A landscape with many valleys, sampled at points; each row gives a point and its height.
From any point a ball takes the steepest step (drop divided by distance) to one of its 2 nearest points. It stops when none of these is lower. Distance is the straight distance between rows; heights are no part of it.
(996) height 41.6: [119  87 142  31  71 143 119 116 106  82 156 109 151 140  85 137  79 146
 111 117 122 149 125 124 142 125 108 143 141 153 111 173 115 155 122  95
 152  66  86 119  77 197 125 151 110  96  72 163 152 149 140  86 130 137
 156 159 115 127 139 139 125 110 193]
(125) height 72.6: [121  59 125 160  99 183 151 129  75 159  87 129  81 186 107 112 135 109
 131 134 177 167  55  70 132  88 133 158 125 144 195 128  83 116 148 146
 145 178 109 155 147  62 144 104 115 185 108 125 174 154 165  98  87 132
 141 110 151 103  77  94  75 100  97]
(294) height 44.2: [157 116 144 120 117 117 109 163 103 112 167 155 105 138 114 120  95 117
 123 109 161 123  91 142 146 111 145 145 162 150 111 140 109 112 123 123
 127  92 111 130 142 121 154 140 115 106 115 117 114 169  93 126  74 111
 138 136 131 120 138  91  98 113 118]
(289) height 36.6: [129 118 138  36  94 150 112 102 100  88 149 101 169 127  94 138 110 146
 132 125 110 132 155 144 107 147 131 115 106 125 101 177 139 161 138  82
 144  78 108 119  80 218 128 166 125  89  81 157 129 119 150 101 189 152
 136 161 117 145 130 148 149 124 201]
(193) height 36.8: [168 123 137 135 121 161 102 105  96 134 125 134 132 144 138 137 114 112
 128 117 140 104 108 125 141 110 127 147 136 134 121 151  94 127 110 111
 103  95 166 175 140 116 140 147 113 102 120 119  95  97 110 149 119 100
 117 144 141 152 157  84 122 123 120]
(664) height 67.8: [134 136 127  85  98 188 137 139 102 125  85 115 193 151 135 106 155 141
 109 116 126 115 110  64 112 137 101 107  96 104 100 147  92 177 159  50
 147 148 174 109 138 147 150 115 166 146 122 148 113  79 130  86 184 130
 152 132 149 153  87  81 146 116 116]
(507) height 48.2: [139  93 109 192 127 147 119 111  88 142  87 173  69 162 154 156 120 106
 110 122 162 110  82 112 141 131 134 155 105 101 166 163  86 126 126 148
 115 125 179 176 186  78 133 142 109 151 163  91 128 107 115 152  81 133
 111 114 151 123 138  81  77 109  82]
(214) height 68.0: [112 125 153 149 150 132 111 140 129 130 140 125  99 113 122  49 138 136
 133 133 143 190 102 157 143  67 143  91 175 197 100  71 122  93 117 167
  98 131  85 137 161  44 113  86 120 155 100 142 121 169 126  91  77  92
  99  95  72  86  79 124 119 137 123]
(748) height 42.0: [117 110 128  43  95 142  74  96 138  97 139  87 186 130  84  95 131 135
 116 122  91 135 153 140 144 154 115 116  84 137 100 165 112 173 139  87
 127  75 137 138  95 233 116 135 127  96  65 151 132 102 157  76 180 112
 125 153 122 151 143 164 205 148 179]
(875) height 25.3: [115 103 115 185 143 125 118 145 124 111  90 177 116 195 132  87 173  84
 147 128 113 134 139 118 163 137 188  58 132 161 153  94 137 150 168 177
  91  74 181 129 167  78 142 120 128 130 111 107 101 152  77 120 106 110
  86 161  94  94 129  90  91 135  75]
(75) height 64.3: [138 112 140 117 110 160  88 111 133 117  80 127 166 100 144  79 167 158
 141 129 125 120  77  98 147 112 101 133  75 114  67 125  48 167 116  64
 122 163 173 196 155 156 116 115 143 132 130 123 125  30 132 116 143 104
 109  84 171 164 144 141 212 137 120]
(1001) height 31.7: [108  89 109 152 149 105 119 105 149 101 134 121 113 152 123 111  95 121
 140 151 118 165 177 163 177 135 147 120 101 135 174  83 127 139 131 186
 101  63 111 175 111 103 112 129 122 146 110 118 145 128 125 118 116 120
 113 121 134 100 139 143 119 135 154]
(396) height 60.9: [121 178 155 146 124 170 154 136 122 162 130 127 128  68 146 143 168 168
 129 111 150 113 110  91  59  78  99 147 168 151 108 136 139  81 138 124
 161 236 121 109  95 108 133 105 128 140 148 142 122 162 175 146 145 131
 168 125 123 139  87 122 134 143 134]
(876) height 58.2: [122 150 154 124 114 192 143 127 114 164 127 100 126  95 114 109 166 166
 129 113 156 161  92  71  85  50  90 120 153 182 121 119 101 102 141 129
 165 218 117 127  93 102 130  93 135 181 108 157 137 145 187 114 158 115
 166  93 114 134  46 118 121 146 143]
(62) height 50.1: [132 187 134 135 178  59 137 155 202 107 149 125 137  80 152 108 130 135
 129 139 111 119 159 167 105 155 126 118 137 114  98  61 186 115 122 133
 136 140 109  84 155 116 107  91 151 123 174 140 117 152 110 150 100 153
 101 128  96 140 136 183 166 148 124]
(1028) height 41.3: [133 174 121 124 122 152 163 116 140 162 130 122 174 105 162 184 173 154
 147 120 111 100 195  90  83 147 104  99 139 116 109 162 167 135 152  81
 156 174 130  58  82 159 139 143 134 111 145 125 106 139 158 167 213 157
 150 150 120 142 107 124 115 149 146]
(887) height 77.2: [110 124 151 110 106 149 137  89 113 176 156  98 106  86 115 194 110 151
 138 126 132 114 152 131  86 105  96 158 158 142 142 162 164  85 114 165
 132 127  80 145  62 146 127 140 103 110 113 141 147 137 195 160 159 135
 144 125 132 133 126 165 120 121 186]
(304) height 52.3: [125 193 133 141 171  73 145 163 164 124 145 144 116  80 159 142 150 141
 120 124 133 119 166 160  85 145 132 131 161 125  88 114 188  95 126 143
 127 158 111  72 116 112 118 119 146 127 149 136 100 173 113 163 124 140
 131 143 101 137 134 149 131 146 145]
(980) height 38.1: [ 99  57 122  64 104 150  80  95 148 118 143  40 141 100  62  89  97 146
 120 147  91 151 147 165 161 140  88 155  77 126 127 135 136 135 134 132
 131  78  98 177  95 200 116 111 107 148  72 139 147  92 153  85 151 100
 105 106 163 134 133 213 218 141 176]
(1077) height 73.0: [114 126 103 114 104 119 186 173 121 108 138 125 175 178 107 143 121  98
 129 126 112 167 139 114 116 172 147  94 138 104 143 124 163 158 157 125
 164 148  99  51 107 127 143 123 144 126 120 135 169 182 134 125 156 174
 162 167 117 108 102 104  69 117 115]
(224) height 70.7: [107 109 128 165 140 136 142 136 127 135  80 140  98 135 154  98 165 133
 127 135 155 154  57  88 139 112 111 120 100 116 142 101  83 123 131 129
 135 201 119 151 180  62 122 108 137 189 167 103 152 108 120 118  86 121
 109  86 143 125  90 119 108 121  82]
(51) height 29.5: [132 131 103 174 144  91 143 165 148 114 128 177 121 189 140 117 134  78
 115 132 107 124 142 125 152 178 201  73 138 118 151 105 149 145 153 167
  94  82 149  86 173  86 146 144 131 129 155 105 117 145  77 139 106 123
 105 161 106 104 138 102  78 125  67]
(401) height 61.6: [133 101 134  83 112 135  68 126 154 103 143  79 155  78 103  83 127 174
 119 134 119 144 116 155 145  98  84 138  90 137  84 121 103 130 101  75
 140 142 126 175 146 200 126  99 137 133  92 150 142  81 125 100 133  95
  96  78 139 158 138 183 233 136 145]
(1050) height 43.6: [119  59 134  81  92 180 107 122 114 103 121  89 154 160  72  75 127 127
 105 128 115 190 111 109 159 117 120 125  99 144 161 113  91 148 141 114
 135 104  89 176 100 157 120 126 131 159  61 159 164 133 163  59 148 117
 134 124 128 121  86 133 179 137 152]
(555) height 33.0: [ 99 153 168 127 127 163 101 122 127 155 136 123 163 127 109  95 168 171
 155 114 102 158 176 126  98  81 140  45 181 204 107  99 158 108 144 161
 131 147 144  96  70 133 120 121 127 122  67 137 115 185 162 129 193 108
 143 129  58 121  91 117 124 175 178]
(784) height 47.0: [148 106 150 146  99 160 107 147  74 127 146 150 106 143 101 115 131 120
 129 118 151 145  91 137 145  60 146 146 179 173 133 146 109  97 130 144
 114 110 120 153 131  71 156 124  89 120  96 114 110 200 122 106  73  90
 125 144 123 105 106  64  63 101 107]
(317) height 74.9: [117  84 109 139  67 171 151 108  75 153 150 126 115 181  98 166 112 109
 124 126 142 157 124 117 129 112 142 143 158 152 184 154 131 105 152 151
 131 115 121 138  72 113 150 142 102 122  87 135 156 189 168 122 132 128
 148 151 150 108 103  81  56 105 150]
(914) height 21.4: [123 132 125 179 147 128 111 138 133 126  62 169 155 182 153  68 180 116
 156 148  98 113 143  96 164 139 180  65 137 141 118  87  95 165 147 155
  96  85 203 150 197  87 147 114 137 123 117 111  85 115  84 116 120 107
 112 140 103 123 140 111 115 141  83]
(108) height 26.6: [162 164 158 129 161 116  91 127 117 112 136 149 137 103 161 124 138 141
 132 110 146  89  93 126 136 101 104 134 134 128  61 127 105 129  91  88
 106 152 172 167 166 141 137 123 144  99 160 130  91  80  88 123 111 112
 110 120 126 144 159 100 158 116  94]
(497) height 52.7: [161 158 126 177 166  67 110 145 134 112 127 166 108 163 166 148 132  87
 133 132 107  87 154 176 168 146 186 121 132 127 124 125 138 138 106 145
  85  69 166 126 176 103 138 155 122  95 158 105  87 114  51 150 100 102
 108 150 122 129 195 103  90 123  76]
(116) height 55.6: [153 146 113 103 150  53 132 164 163  77 164 142  99 109 134 154  72  90
 127 127 124 109 113 172 138 186 136 157 137  98 107 125 154 138  99 132
 125  82  99  98 166 138 144 151 124 101 177 123 124 133  45 142  69 150
 119 123 136 131 193 142 133  88 115]
(274) height 54.8: [128 189 131 156 143 103 164 139 140 160 134 132 127  84 164 179 144 132
 150 109 150 105 153 128  92 102 116 153 158 118 121 133 178  97 137 137
 145 192 102  90  99 127 132 115 125 119 150 129 114 159 158 170 164 154
 130 147 116 127 122 130 104 135 122]
(918) height 47.9: [131  66  74 155 111 115 145 110  95 118  85 158  78 221 131 158  88  67
 103 145 132  99 118 127 157 192 149 136  73  84 188 166 106 162 134 159
 116  62 166 141 184 112 131 163 118 117 148 103 130  69  85 132 104 150
 117 127 177 145 177 104  85 100  78]
(312) height 52.2: [117 121 159  42 103 172 104 164 137  96 151 103 165 107  87  60 137 166
 104  95 124 176  90  98 111  97  91 111 137 166 102 119 116 133 130  72
 182 171  88  98 103 158 114 104 149 164  73 162 157 166 152  51 141 122
 136 117 102 120  46 136 181 109 147]
(872) height 61.5: [146  61 100 117  93 111  91 131 105  83 111 139 121 175 124 116 102 101
 119 137 125 121 100 135 184 160 127 115  74 101 152 151  77 177 125 107
 106  46 157 171 161 151 168 158 115  94 104 128 117  79  83  97  94 112
 107 126 167 130 172 113 150  87 112]
(276) height 69.0: [127 109 119 172 152 104 102 157 121 116 133 141 100 137 138  81 124 122
 128 126 154 168 105 158 152  70 151 104 152 156 137  91 130  96 120 171
  90 111 106 148 159  54 137  98 110 150 134 131 108 178 109 112  80 109
  95  97 103 104 118 102  93 137  94]
(114) height 45.2: [131  61 127  42  63 170 112 163  91  79 158 129 148 158  66 100 100 112
 110 107 123 159  79 117 146 125 123 144 132 128 142 152  99 152 118  62
 176  81  80 104 110 172 144 143 110  98  83 149 160 153 130  52 111 128
 142 139 116 121 109 129 133  90 174]
(967) height 47.6: [108  98 149  69  80 203 112  99 125 126 114  85 189 147  88  78 155 148
 108 110  99 181 121  75 127 113 109  97 118 155 142 118  95 155 151 112
 148 127 126 130  78 174 123 120 158 159  53 167 159 127 179  58 195 117
 135 128 104 129  61 127 175 142 177]
(769) height 56.9: [118 149 125 111 134 140 151 115 144 133 121 100 126  98 132 140 125 139
 124 132 142 129 126 101  99 135 106 141 111  98 132 130 143 134 121 121
 160 190  93 113  98 134 108 109 133 164 131 146 167 114 165 143 148 154
 141 124 138 138 109 151 152 139 147]
(1025) height 32.1: [163 140 163 117 116 139  62 111  82 138 130 150 138 131 141 121 151 153
 131  96 136  96  84 130 153  80 112 139 129 146  76 145  72 144 111  90
 113 107 177 192 159 127 141 119 144  91 105 136 103 101 109 110 131  93
 127 123 127 166 162  84 158 116 125]
(283) height 35.1: [ 98  98 132  61 130 130  73  99 143 104 159  78 143  84  93 126  88 159
 124 148  91 108 159 177 145 149  98 124  90 112 108 142 150 131 116 130
 102  61 109 184  80 206 111 143 108 127  96 146 147  91 150 121 148 110
 117 103 127 144 174 214 212 144 187]
(1041) height 49.6: [154 142  98 193 181  91 166 105 142 151  80 169 132 161 165 140 163  98
 117 167 101  77 186 101 139 176 175 103  75  98 173 141 106 154 133 133
  82 135 207 110 202 111 110 148 140 126 215  65 120  71 108 157 150 133
 132 142 152 146 152 125  87 154  59]
(141) height 52.8: [151 186 138 143 136 113 132 113 118 165 139 133  94  84 163 194 101 138
 136 119 154  65 138 154 115 120 117 189 159 102 100 175 148 105 112 136
 126 140 132 119 116 124 122 146 121 107 189 115  99 115 133 178 104 132
 144 129 163 152 176 125 116 115 128]
(450) height 38.6: [109 100 150  68 113 150  58 101 121 118 152 100 146 111  99 103 111 159
 136 126  97 136 154 167 165 124 107 128 107 139 115 140 103 137 102 107
 100  58 147 191 100 208 130 150 103 100  59 160 126 101 141 100 166  91
 114 135 121 158 173 169 222 150 182]
(343) height 63.1: [138 188 160 121 129 119 120 153 120 138 158 146 128  75 148 126 147 164
 137  95 160 125 109 126  90  70 124 136 181 152  73 132 156 104 130 112
 132 192 131 100 127 111 134 107 145 130 147 127  94 152 127 138 120 128
 142 125 111 136 113 115 130 139 116]
(565) height 47.7: [153 177 109 164 174  97 166 112 152 158  99 160 135 131 169 170 145 105
 132 147 128  83 174 106 127 168 138 138  84  84 157 140 135 145 136 111
 120 169 174  81 177 124 107 136 154 128 204  94 124  79 117 191 138 159
 144 128 164 137 143 144 106 159  90]
(139) height 57.1: [135 182 130 170 144  88 164 132 158 175 158 139  94  89 159 206 135 132
 152 139 128 106 177 150  80 144 156 148 188 127 135 137 192  91 129 184
 117 149  95  81  81 121 121 161 118 104 172 106 107 181 158 188 155 163
 124 153 122 127 142 149  86 135 144]
(169) height 65.1: [113 160 154 153 144 141 115 152 147 152 140 110 128  98 135  96 151 147
 155 106 129 145 124 125 108  74 127 101 168 161 104 103 129  96 128 138
 132 162 125 112 121 101 121 108 136 138 113 145 120 158 137 141 132 123
 131 119 107 125  89 112 127 145 129]
(231) height 77.3: [105 128 128  96 117  97 157 131 142 141 163  95 116  82 107 180 105 139
 123 128 138 138 124 160  79 133 118 169 174 135 132 129 189  94 117 169
 162 133  49 111  55 126 124 131 105 119 102 143 147 164 175 147 129 161
 143 115 126 122  95 175 123  98 163]
(970) height 58.6: [153  95 106  84 104  97 140 141 111  98 130 143  90 172 107 153  75  82
  96 146 145  95  80 146 159 219 122 154  77  91 141 157 107 161 129 114
 131  66 136 128 183 166 153 167  99 106 155 116 133  51  49 126  81 155
 108 103 175 145 191 140 134  88  95]
(983) height 41.9: [117 169  87 185 162  68 200 173 145 145 123 161 128 132 165 161 142  92
 126 143 135 118 164  98  97 187 154 140 133  82 152 103 168 123 152 134
 141 191 133  44 162  89 125 123 151 136 197  83 146 149 126 184 127 182
 151 168 150 109 121 128  75 115  73]
(951) height 33.9: [121 192 147 118 105 142 156 158 135 149 141 132 190 117 147 161 194 167
 140 104 121 114 167  85  75 121 131  79 174 138 101 158 160 140 145  82
 147 187 151  48  82 134 133 134 161 111 118 142 107 181 151 156 217 142
 156 148 109 141  86  84 114 155 128]
(463) height 48.4: [116 149 102 158 182  60 155 132 198 129 136 126  93  89 148 111 119 119
 124 163 105 135 166 163 146 169 139 132 111  94 135  48 171 108 106 165
 115 139 111 107 150 102  91 103 153 150 181 126 139 113 113 150  83 147
 116 114 124 109 151 180 153 135 114]
(486) height 60.2: [127  99 140  46 109 123  98 152 166  94 156  93 161  83  83 103 116 150
 111 121 133 134  97 139 119 132  80 159 110 124 101 138 146 134 122  71
 160 128  79 138 136 187 136 117 138 121 102 151 144 105 113  76 114 135
 100  95 132 140 138 187 216 112 150]
(1080) height 34.5: [112  97 106 182 174 102 127  96 152 124 152 119  73 122 128 137  76 110
 127 154 134 146 184 176 168 115 155 138 136 131 175  76 161  88  94 222
  94  88 119 168 107  77 110 118 108 153 151 121 143 132 135 149  89 109
 108 126 118 105 149 157  98 149 130]
(464) height 49.3: [142  90 123 192 114 174 106 133  83 140 107 147  77 174 113 137 156  86
 122 121 153 149  95 127 135  79 162 137 162 163 185 143 111 118 163 177
  97 115 160 168 146  62 148 137  87 138 123 108 100 192 129 132  63  91
 114 138 144 102 101  53  55 121  91]
(422) height 58.8: [131 129 132  74 121 131 140 139 161 106 144  91 154  87 109 116 110 140
 105 139 139 154 106 123  98 151  91 145 105 106 103 124 137 143 136  95
 152 152  65 107 102 160 122 106 137 132 119 156 143 132 122 109 132 155
 134 122 127 133 117 173 177 111 154]
(468) height 50.3: [142 152 137 144 133 115 155 117 126 155 138 139 107 120 153 180 111 122
 133 127 133  83 166 134 135 150 140 138 135  88 129 170 140 118 124 128
 118 128 151 123 117 132 118 149 122 106 169  98 125 108 131 157 137 146
 142 162 152 137 154 129 100 130 130]
(1024) height 60.0: [165  96 109 109 107 100 107 126 111  88 142 134  93 150 134 161  80 101
 107 150 133  84 102 163 174 178 136 157  82 119 135 168  96 155  97 124
 109  32 154 171 171 163 161 175  87  84 118 118 106  62  43 137  84 131
 108 105 156 137 211 111 129 102 134]
(25) height 62.9: [117 143 129  91 126 132  59 111 159 121 110  99 145  64 138 100 135 164
 131 131 132 122  98 151 144 113  78 148  85 107  57 125 102 136  98  83
 131 163 171 188 158 171 119 115 134 136 150 131 134  59 130 115 145 101
  93  84 153 164 162 172 231 149 140]
(731) height 45.7: [151  90  94 173 116 140 156 113  86 142  77 154  87 173 133 184  82  86
 102 145 151  90 108 125 131 163 134 156  76  82 192 170  96 148 120 132
 139 109 154 166 160 114 126 171 112 124 160 107 148  68 125 151  96 135
 131 118 178 148 158 110  86 123  92]
(434) height 55.1: [100 171 119 138 169 116 137 104 166 160 137 123 109  97 139 127 163 161
 145 143 130 122 155 125  96  99 102 145 113 113 117  93 146  96 124 144
 125 186 112 119  96 115  99 103 135 155 159 147 132 124 170 167 147 126
 128  97 114 127 123 168 168 145 138]
(1053) height 49.9: [132  64 124 198 125 171 100 120  82 122  76 178  82 194 122 113 153 103
 121 110 163 117  76 105 138 102 144 140 121 133 167 165  90 117 151 177
 103 113 177 179 183  64 143 122 102 143 129  91 110 149 111 139  70  96
  88 106 162 113 127  54  68 102  78]
(988) height 51.1: [149 158 102 202 178  77 120 117 142 154 104 173 130 164 173 143 147  91
 147 145  89  96 186 131 158 161 180  97 108 105 156 114 131 143 140 169
  76  92 186 124 194 105 116 142 142 112 181  76  93  84  86 159 125 130
 117 159 125 121 184 110 102 159  75]
(868) height 75.5: [126 129 127  41  99 131 136 142 150  88 156 114 161  85  91 151 106 131
  96 115 121 152 137 149  94 152 115 132 150 134  94 147 173 137 132  90
 166 107  68  60  77 181 122 148 146 104  85 158 160 177 147 100 134 152
 140 154 108 114 112 167 121 105 176]
(595) height 16.1: [147 140 138 185 158 118  75 148 119 118  86 181 136 169 172 104 172 111
 151 133 129  98  89 109 153 123 139 104 129 138  88 112 102 159 129 121
  83 111 193 150 212 101 145 121 119 134 143 104  79  94  66 137  98  92
  92 114 123 128 156  96 121 124  58]
(662) height 66.7: [ 96 126 148 132 132 156  98 134 132 132 148 115 132 111 117  49 155 168
 136 120 125 163 135 127 143  59 127  91 158 187 103  85 115  94 123 151
 116 133 125 156 116 107 115  89 129 158  86 145 110 158 145 114 115  88
 128 102  63 109  84 116 149 162 144]
(635) height 21.5: [119 159 163 121 102 144 135 145 118 141 153 130 188 153 116 125 182 161
 148 108 112 148 149 107 101 101 148  67 193 181 104 137 153 124 145 115
 146 154 145  74  83 143 123 134 159 114  91 130 127 203 148 135 178 140
 157 172  85 120  71  97  79 164 157]
(409) height 54.2: [158 168 104 152 177  41 124 179 137  99 152 172  83 129 160 148 102  87
 133 122 120 107 121 197 164 160 160 140 160 134 108 102 144 119  96 138
 110  77 126 114 173 121 139 152 106  96 165 107  92 130  33 146  55 122
 107 128 126 116 190 119 106 112 111]
(607) height 71.5: [ 99 130 106 124 115 122 195 167 151 101  93 129 180 176 120 115 137 103
 120 137 114 143 125  81 108 196 124  98 110  96 140 115 127 174 170  85
 157 163  98  66 145 129 139 125 160 149 138 144 161 119 120 121 154 172
 151 154 123 122 101 100 129 127  97]
(938) height 76.0: [109 106 124 131 109 164 152  94 109 148 137 104 113 151 103 168 100 133
 134 120 161 151 130 125 122 111 114 153 141 146 173 143 133  99 129 149
 150 136  98 142  57 139 131 144 119 138 107 137 149 150 184 130 170 141
 152 142 141 122 106 130 106 129 172]
(668) height 73.7: [135  88 121 166  94 164 162 115  80 171 127 131 101 162  96 154 111 115
 123 111 172 156  87  91 133  95 130 166 149 157 202 132  97 107 133 176
 134 169 114 151  95  66 144 135 104 168 106 124 173 162 178 124 134 132
 168 121 157 123  68  87  56 107 132]
(81) height 71.7: [ 98  64 102 164 113 189 157 130 107 126  74 137 106 173 123 108 141 112
 126 135 149 159  69  82 142 130 105 138  81 116 170 104  67 151 150 139
 140 177 108 160 162  85 129 107 148 184 111 105 168 108 142 101 101 139
 137  95 137 116  75 115 112 118  98]
(36) height 76.5: [105 116 139  66 119 100 143 155 155 111 181 109 132  79  91 150  89 141
 116 120 140 151 131 148  96 147 132 157 166 134 106 113 178 112 121 130
 168 109  31  72  88 143 114 118 122 124 105 148 145 186 141 127  97 164
 116 126  90 102 102 170 121 107 147]
(329) height 53.4: [114 178 140 130 178  85 122 133 166 164 148 114 103  43 160 128 140 171
 152 140 122 117 164 175  73  86 114 129 144 125  84 102 182  44 107 151
 129 165 129 136 107 106 107  81 114 136 165 128 117 151 156 175 120 122
 113  82  93 139 117 165 163 155 149]
(2) height 57.0: [160 132 118  94 135  85 138 154 143  92 140 137 130 121 121 150  84  88
 122 132 118  86 108 155 151 196 120 151 110  86 107 137 125 163 102  93
 127  79 124 118 173 181 150 149 130 104 155 133 121  76  55 120  99 160
 118 129 132 142 201 143 147 104 122]
(552) height 46.5: [131 163 130 116 121 139 136  89 134 142 127 103 152 118 158 184 133 141
 140 134 108  96 172 127  99 164 121 121 116  91 116 183 156 149 138 103
 130 124 131 102  92 176 129 158 121  87 146 133 115 110 149 159 189 159
 148 169 143 144 148 133 116 142 150]
(601) height 40.7: [161 147 162 110 114 122  96 136  77 119 146 132 122 108 121 143 120 120
 133 108 131 106 116 155 145  80 126 146 175 161  99 152 109 118 112  98
 132  85 149 146 140 132 141 154  92  77 119 134 100 127  97 132  98  93
 129 160 121 140 173  86 107 128 144]
(249) height 42.7: [134  83 105 169 117 159 149  85  96 149  89 145 100 180 128 160 101  91
 127 132 130 115 137 134 144 140 167 139  97 117 190 150 103 123 136 158
 108  92 175 156 128 108 114 158 115 115 121 108 131 121 145 142 126 130
 135 141 166 120 147  99  82 123 122]
(1019) height 65.9: [134 118 141  98 113 188 108 127 108 112  79 127 181 137 124  76 153 151
 131 131 124 134  81  64 124 140 105  99  85 111  87 133  60 197 148  56
 142 164 180 157 183 144 153 109 165 144 126 132 134  54 115  66 156 114
 134  96 146 146 123 115 188 128 117]
(709) height 45.0: [ 95 147 163  79 100 167 102 108 140 131 123  96 182 119 103  86 175 176
 133 108  95 159 151 111  99  95  99  85 125 151 113 102 130 124 148 104
 150 154 135 121  83 185 130 120 137 128  62 160 140 146 179 108 204 119
 140 135  90 127  88 156 191 168 182]
(352) height 58.9: [154 181 109 162 171  63 181 108 175 155 134 135 107  87 172 189 114 124
 147 150 117  82 182 148  88 185 131 161 143  89 143 137 176 118 121 154
 115 132  99  82 119 130 113 149 122 115 187 109 105 130 146 179 137 174
 128 141 145 135 163 168 129 114 130]
(749) height 21.1: [154 164 136 174 156 117 100 153 119 127  84 168 136 128 176 105 160 135
 142 122 139  82  68 122 148 125 118 140 116 118  60 129  99 138 105 108
 111 164 169 162 233 102 140 129 135 127 181 111 101  65  68 140 102  95
 110  99 151 144 162  94 138 117  59]
(211) height 40.5: [ 84  48 120  69  98 171 114  87 133 110 127  57 138 142  78  92 101 136
 111 138 107 178 163 140 171 134  96 142  93 147 182 125 131 135 148 151
 120  80  80 190  69 162 112 111 120 151  56 147 173 104 176  82 156 110
 113 108 148 117 107 178 184 134 179]
(639) height 69.9: [123 104 118 179 166 113 123 133 123 130 114 140  91 127 147  96 119 133
 140 142 153 151  97 121 151 107 133 122 112 118 136  99 109 109 118 161
 105 149 116 153 169  78 119 102 119 160 141 111 131 122 111 135  79 109
 101  96 129 113 117 123 102 129  94]
(426) height 35.2: [111 108 131 141 138 124 146  88 131 126 137 112 127 159 124 144 105 119
 155 136 100 135 178 143 150 151 141 113 127 125 182 118 152 152 139 166
 113  83 119 138  76 147 110 148 126 111 119 124 125 126 145 136 162 133
 124 148 120 106 145 147 107 133 162]
(183) height 55.3: [126 132 158  91  95 190 140 142 100 145 127 110 153 125  90  68 158 160
 121 104 146 174  78  92 116  66  97 106 153 174 101 106 100 118 142 103
 161 179 104 100 118 123 121  81 147 158  87 152 148 176 153  82 140 120
 149 119  92 113  50 116 142 118 147]
(905) height 54.7: [149 155 148 141 135 122 105  97 103 151 148 126  60  75 158 178  93 136
 136 121 148  78 100 158 132  81 111 191 139 111 111 174 114  68  71 121
 114 131 153 174 122 130 124 133 107 108 167 119 110 103 121 167  89 102
 135  98 157 156 178 134 135 114 147]
(192) height 51.8: [119 186 123 148 199  51 114 141 200 129 154 130 104  41 172 124 155 162
 125 159 112 125 152 182  96 125 133 118 129 132  89  71 180  65 108 157
 123 149 105 113 137 112  93  80 142 138 182 146 108 149 125 159  92 112
 101  86  80 112 149 185 193 156 129]
(245) height 48.8: [132 103 147  46  75 178 122 136 104 103 157 108 163 137  90 103 116 151
 110  95 138 156  90 111 125  94  98 130 140 156 107 168  86 151 130  48
 186 131 100 122  92 183 140 111 130 120  72 155 147 145 147  68 135 114
 158 137 110 140  78 115 155  94 154]
(1021) height 69.8: [118 129 122  89 107 163 183 149 144 121  91 104 185 155 126  82 142 125
 100 122 127 136 118  47 105 174  99  96  69  97 128 143  97 198 160  61
 170 178 129  77 145 150 142 124 181 157 134 135 156  90 151  92 170 156
 165 141 143 153  86 113 154 127 109]
(1033) height 47.1: [132 178  93 180 194  55 177 127 185 127 102 144  98 117 170 125 131 113
 137 163 118 100 151 148 134 171 136 151  81  74 135  83 150 112 103 127
 126 173 135 100 184 115  96 114 157 153 206 110 136  93  93 160 111 157
 123 116 147 115 140 168 152 146 105]
(29) height 44.8: [133 168 114 162 161  69 172 150 163 121 117 142 127 146 159 126 119  98
 115 143 107 104 157 118 124 194 145 122 113  68 139 101 143 147 135 108
 145 168 148  67 164 115 138 135 152 139 189 108 121 100  99 149 127 158
 133 154 137 128 140 134 120 123  87]
(861) height 38.4: [129 157 112 183 132  82 183 174 132 151 150 154 125 119 144 170 123  89
 117 121 154 120 118 117 104 149 160 137 182 103 137 131 168 114 135 161
 137 167 108  51 137  87 146 130 142 149 174 112 125 186 114 161 108 158
 155 167 133 112 117  96  58 119  74]
(810) height 37.0: [116  91 105 181 146 134 138  68 116 165 111 132  76 143 125 148  98 113
 136 151 135 139 176 148 158 108 155 149 117 142 216 105 150  94 108 197
  90  98 130 193  91  84 110 135 109 138 141 112 130 130 167 151 147 110
 129 107 157 116 133 152  92 131 155]
(501) height 34.0: [132 163 111 169 155  70 168 161 137 130 141 144 145 148 155 144 124  92
 143 132 105 115 158 138 117 171 191 107 164 120 138 108 161 126 139 152
 110 123 131  61 138 104 119 137 141 111 162 113 118 165  85 169 132 145
 146 180 118 110 146 108  69 131  77]
(766) height 39.6: [140  93 116 177 127 152 123  57  95 176 120 133  93 151 136 182 105 123
 138 135 132 118 169 139 143  88 144 156 117 142 198 157 112 117 109 177
 101  89 169 216  79 115 113 165 101 107 136 103 114 115 164 150 144 105
 125 131 154 124 155 113  81 140 156]
(948) height 39.7: [117 154 171 112 110 159  75  95 121 145 142 120 154 112 110 100 164 172
 145 118  89 157 169 136 108  64 105  75 154 182 106  98 136 116 125 135
 117 125 154 159  56 161 121 122 130 113  66 152 125 149 168 110 195  98
 127 129  83 118 115 130 169 175 187]
(129) height 74.3: [113 116 115  79 119 137 170 131 127 105 148 112 167 141  99 158 102 121
 125 127 117 148 121 128 117 166 132 129 145 123 142 141 144 139 131 125
 157 122  80  81  84 135 120 143 139 119  91 154 160 168 144 123 143 165
 155 161 108 120 110 125 104 111 155]

Where does a ball stop that starts at each point below?
(784): (595)
(983): (595)
(231): (62)
(317): (289)
(664): (62)
(662): (289)

Call two points neighbours if one is among the 2 nearest of the other. Go from one point of each pair to the other, from neighbour to neighbour, staying as low as possible. Name the highest point that can't be avoided.
(29) and (731): (1053)
(635) and (289): (967)
(283) and (289): (748)
